A landscape with many valleys, sampled at points; each row gives a point and its height.
A ball rolls from a point to the lowest of its 2 nearest points, and stops where none of them is lower. Distance is the straight distance between rows; heights are no part of it.
k_355: [ 22 -19 -24  13 -19 -13   1  12 -22 -17  19  -8   7  -8 -30 -37   7   6
 -22  -4  -8  -1   8]  height 207
k_159: [ 11  13  15  27 -14  -3   4   6   2 -17 -26   4  -5  22 -29  -9   3 -18
 -28  18 -20 -23  -9]  height 344
k_560: [  7   2  -2  57  22 -22  13  -8  -3 -10 -29  16 -21  28  10 -13 -17 -31
   9   1  -1  -4 -33]  height 118
k_889: [ 24 -26  28   4 -18  -3  14  27  11  -7 -25   4   0 -17 -28  33 -37 -17
   4 -18   9   9  -1]  height 429
k_51: [  6  10  -9  22   4  14   3 -17 -22 -17 -13  37   7  31 -12 -30  25 -13
 -21  -5  -7   0 -26]  height 255
k_43: [  5  -1   6 -18  16 -10   1  10  34   7  23 -28  -3 -24  35  20 -11  -4
  20  -6 -11   5   5]  height 706
k_552: [ 17  -3  41  -3 -13  11  31  30  19  -6 -40  13  -8  -5 -16  28 -21 -25
  -6  -8  -3  12   0]  height 465
k_632: [ -5  34   9  21   8  16 -22  -8   0  -8 -15   2   0  24  -7  -8   6 -21
  10  13 -12 -20 -20]  height 293
k_414: [ -5   4  22 -49 -15  36  12   3  12   2 -26  15   9  -5 -13  35   1  15
   5  22  25   5  11]  height 370
k_989: [ -2 -21  -7  12 -20 -15  18  -3   3   0 -25  -3  -6   7 -31  -5 -22  11
  -3  28 -14  -2   7]  height 173
k_684: [  7  -6 -15 -48 -15  14   5   3 -15  10   0 -11  35 -12 -33  17 -21  41
  18  -5  19  -8  29]  height 212
k_859: [-22   8  11 -19   7  19 -25 -13   3   7   7   8   8  -7  34  10  26  22
  20   8  18 -15  12]  height 291
k_274: [  0  -1  -3 -33  -1  17  -4  -5 -20  17  11  -2  32 -13 -19  24  -4  25
  40  -2  23 -15  17]  height 145
k_280: [ -1  -9 -14  38  16 -13  10 -19 -20   7 -14  14 -29  18  17 -23   4 -38
  19   9   2  13 -38]  height 188
k_726: [ -7  43   8  26  18  27  -5 -14  20  -5 -31  15  -6  30  14 -15  10 -24
  -6   6 -19  -8 -23]  height 346
k_784: [ -3  15   7  37  19  28 -20 -25 -13  -7 -14  23   4  17  17  20  -4 -15
  14 -13   1  10 -20]  height 422
k_674: [-10  -3  -8  10  21  -4   0  -1  11   0   8   2 -23  -8  46 -15   6 -18
 -26  -6   0  19  -4]  height 738
k_926: [  6  13  -4  55   6   3  -4 -12 -11  -6 -28  12  -9  36  -5 -11   1 -33
   5 -17 -22 -10 -36]  height 180
k_901: [ -3 -32 -24   9   2 -17   8 -15 -16  11  14   9 -17 -11   1  -6  -1 -11
 -12   3  19  17   4]  height 43
k_438: [-12 -20 -10  -3   4   1  14 -11  -6   7  -2  -5  -5 -19  14  18 -13  14
   5   5  11   8  15]  height 154
k_540: [-11 -14 -14   2 -13  -2  10  -9  -2   1  -2  -5 -18  -2 -15  -5  12  -1
  -5  34  -6 -11   9]  height 178
k_366: [ 26   2  27  15   3 -12  16  21  17 -10 -20   1  -2  -3 -18  12 -40 -16
   7 -31  -3   3 -10]  height 390
k_636: [ 12 -15   2 -10  -4 -20  20  15  17  13   6 -22   0 -17 -23  22 -40 -10
  21 -16   8   9   2]  height 573
k_968: [ -8   4   3  11  27  -3 -13   0   2   3   8  -3   2  -3  31  -9  -2  -8
  14 -21 -18   7 -11]  height 494
k_715: [  1  25  -8  34  19   0   9  -4  -6 -15 -25  31   5  33   3 -47   7 -25
 -23 -22 -11   8 -33]  height 181
k_897: [ -8 -26 -16 -14  -4   9  25 -21 -14  14 -11  13 -16 -11  -7  25 -11  10
  19  29  24  10   5]  height 203
k_528: [  9 -11  18 -10  -5 -14  28  24  29   8 -24 -13 -12 -15 -11  21 -33 -12
  26   1  -9  11   2]  height 538
k_175: [ -1  12   4 -29   4 -27  16  24  32  -1  -3 -32   5  -1   9 -12 -20  20
  -3   0 -20   3  23]  height 590
k_332: [-16 -18 -18 -25 -16  11  13 -15  -2  11   6   5 -24 -10 -10  -1  25  20
 -11  41  22  -1  18]  height 83
k_260: [-11  -1   5 -32  -5  27  -5  -9   4   8  -3  13  12 -17  10  28  14  19
 -11  -1  23   1  28]  height 475
k_504: [ -4 -29 -12  34  -3 -20  -4  -8 -14  -5  -7  -2   5   6  -4  -9 -17  18
  12   1 -28  -5  -3]  height 76
k_905: [-20 -17 -20  -9  -4  17 -30 -12 -21   8  23   6  -2  -2  28 -11  36  14
   7   4   9   1   3]  height 424
k_188: [  5   5   6  16  26  11  -9 -11  -9   3  -1  22  12  -3  19   5 -14  -9
  24 -22  11  11  -7]  height 458
k_155: [  5  -9   9 -36 -22   5  16  20   9  -2 -11 -11  31  -7 -24  24 -32  36
  10  -1   8   3  29]  height 262
k_979: [  5 -35   1 -11 -16  14  20  -6  -7  10 -26  10   0 -14 -31  38 -27  22
  13  28  21   5   5]  height 196
k_144: [ -7 -13 -12 -35 -10  14   8  -5  -2  13  20   6   2 -17  26  14  20  26
  -4 -12  38   7  21]  height 509
k_908: [ -4 -10 -23   3  -7  11 -17 -15 -25   6  29  -3 -12  -9   1 -14  31 -11
 -10   4   6   3  -7]  height 515
k_762: [ -6  21   6 -30   4 -21  -3  22  11   0  17 -22  24  12  -3 -18  -8  31
  12   6 -20  -5  22]  height 615
k_841: [ -3  19  20 -32  -8  -4 -19  26  10  -5  22 -26  34   2  -7  -2  -5  28
 -13  -4 -10 -15  25]  height 642
k_843: [  7  40  26  15  -9  -1  -4  12  13 -25 -16  -6  -6  22 -20   8   2 -22
 -35   0 -37 -22 -10]  height 380
k_572: [  1 -30 -12   6  -8 -12  -2  -1  -8  12  22  -8  -9 -24   4  19  -3   3
  -5 -15  15  13  17]  height 107
k_781: [-19 -10 -18 -32 -14  16   0 -15  -3  18   3   3   8  -9   7  10  19  44
   8  32  29 -11  21]  height 167
k_608: [-13  15   4 -15   9   0 -31  11  11   3  40 -15  -3  -4  48 -18  38   4
  -3 -12  -2  -5  -1]  height 598
k_896: [ 26 -24 -19 -15 -14  -9  -5  11 -23  -5  32  -8  23 -15 -25 -24   1  15
 -13 -17  14   5   8]  height 139
k_797: [ 21 -18 -17  21 -13 -25  15   7 -15 -15   3   3 -15   4 -34 -28  10 -13
 -32   6 -12  -1  -5]  height 258
k_604: [  7  51  24  24   6   0 -18  18  19 -19  -2 -19 -14  19   2  17  -2 -31
 -35 -16 -33  -1 -19]  height 407
k_728: [-11  14   5  10   9   8  -8  -2  19 -12   4   5  -8   1  26  -2  10 -14
 -38  -9 -13  10   8]  height 752
k_581: [ 18  43  17  31  27 -14  10   3   8 -14 -32  13   9  33  -2 -19 -25 -22
  -2 -25 -22 -14 -30]  height 285
k_707: [  8  18  12  -8  13 -20 -16   9   9   7  35 -39   4 -17  24   7 -16  -7
  27 -12 -14   1  -3]  height 687
k_973: [  6 -14  22   0  -2 -14  45  24  33  -9 -31   9 -19  -2 -10  14 -26 -21
  -3   4 -10   8  -7]  height 501
k_297: [  4  -1  -9 -12 -19   2 -20   2 -24   3  30  -3  19  -7 -12 -13  25  19
  10   7  15 -20   5]  height 482
k_735: [ 26 -34  -6  -8 -28   9   8   2  -8   5  -5   2  10 -29 -33  32 -18   6
 -21 -23  24   8  13]  height 117
k_853: [ 12  25  26  17  21 -26  14  18  11 -10 -19  -1  -7  15 -11 -14 -30 -37
  -4 -10 -16 -10 -19]  height 336
k_511: [-18  -9   3 -15  -1 -10  -2   6  30   8  11 -19  -5 -23  25  13   7  16
 -26  -4   1   2  30]  height 556
k_522: [-15 -14  -9 -42  -8   2  15   5  22  20  16 -10  -9 -15  14  11  17  21
 -25   3  24  13  29]  height 536
k_867: [  8  30  -1  49  24   3   0  -6   2 -20 -32  24  11  45  17 -28 -15 -11
  -1 -38 -16   0 -36]  height 235
k_412: [ -4  18   0 -10   2 -14  10   1  -6  -4  16  -2   3  14 -16 -27  15 -15
  20  13  -6  -6  -4]  height 459
k_902: [  3   9  -2  28  -6  20 -29 -17 -27 -12  -5  20  12  13 -21 -13  30  -7
  -2  -1  -8  -6 -21]  height 337
k_890: [  4 -20 -11  27 -24 -12  -6  -5 -12  -9 -23  -9   6  -1 -24  -2 -15  31
  -3  20 -30 -19   2]  height 125
k_79: [-12 -10 -14 -18  14  10  -2 -16 -14  24  13   1  11 -10  22  12  13  30
  30  16  25  -7  10]  height 228
k_502: [-15  11   6 -21 -12 -16   4  19  40  10  12 -47 -12 -18  16  11  -8  13
 -11  -5 -21   6  18]  height 572
k_356: [ -5 -19 -37   5 -15 -20 -18  -8 -33   4  33 -17 -18   0 -12 -35  39  -4
  -3  11  -7  -3  -8]  height 607
k_505: [  5  12  11   4  11 -16  17   9   6   4  -5   2 -12   5 -18  -7 -13 -27
  12  13 -13   0  -9]  height 391
k_880: [ 11 -27 -16 -15 -23  10  14 -12 -16   9  -4  11   6 -16 -30  27 -16  27
 -11   6  32   6  16]  height 155
k_374: [  6  26   9 -18  12 -10 -10  14  18   1  34 -18   0  -3  15  -9  -1 -28
  14 -14  -3   2   3]  height 660
k_816: [ -6   0  19 -27   0  32   3  -8  -2   1  -8  24  10  -9 -18  25   7   3
 -13  14  30  -3   8]  height 428
k_700: [ -4  10   3 -22  -5  -5 -22   8  -3   1  31  -8   9   9  14 -18  26  16
  -8   1   5  -8  10]  height 547
k_764: [  1 -17 -25  13  17 -17  13 -21 -21  -1   6  12 -26   7   4 -29   5 -26
   7   7   5  14 -18]  height 150
k_881: [ 28 -21  -3   6 -22  -5 -13   7 -27  -5  19  -6  11 -21 -28  11  -5   3
 -24 -29  13  -5  12]  height 61
k_492: [ -1  40  19 -21  20  -1 -22  15  32   7  34 -14  -3   0  39 -10  22  -4
   1  -9  -4  -9   8]  height 629
k_815: [-22 -22 -21   6 -11 -19 -16  -6 -14   2  17 -21  -8   2  13 -29  28   4
  -1   5 -25   6 -15]  height 584
k_964: [ -5   5  25 -47 -20  14  15  26  21   5 -23  -7  15  -4 -18  24  -8  27
   4  14   3   6  21]  height 309
k_462: [-28  -5  -7   1  16  13 -22 -22 -10  -5   8  17   2   5  35  -2  19  31
  14  15   6   4  -1]  height 348
k_49: [ -9 -13 -22   4  12 -13 -19  -4 -15   5  21 -16 -13  -3  30 -21  13   1
  12 -18  -8  16 -14]  height 534
k_478: [ -1  39  11  34  25  35 -16 -12  20  -7 -25  11  -6  14  22  15   4 -32
   6 -18 -10  -2 -22]  height 387
k_20: [-14  15  -4  44   7  -3 -10 -19 -11 -12 -19  10  -6  37   3 -25  12 -17
  15  14 -20 -11 -30]  height 236
k_84: [  5   2   0   7 -13  19 -28 -13 -21  -5  11  14  18  -3 -19   2  20  -1
   2  14   8  -9   2]  height 410
k_322: [  7  -7   0  32  -5 -14  18  -8 -11 -19 -18  20 -11  10 -17 -22 -10  -2
 -25  12 -10  -5  -7]  height 303
k_771: [ -3  -4   4 -27   9  23   1 -14 -14  15   2  15  23  -6   8  35 -10  16
  40  17  31   6  13]  height 211
k_271: [ -1   4   0 -12  23  -5   0   7  26  10  22  -8 -17 -25  41  10   6  -9
  -7 -16   3  15   1]  height 722

Where does a ball stop that starts at each point below?
k_762 => k_274
k_815 => k_560
k_43 => k_715
k_841 => k_715

Call two points neighbours if one is among the 2 nearest of the other. Go from one point of each pair to the other, from neighbour to neighbour, staying as low as possible. Name the highest point that can't be avoided.
k_274 and k_332 => k_79
k_881 and k_901 => k_897
k_560 and k_901 => k_280
k_332 and k_504 => k_540
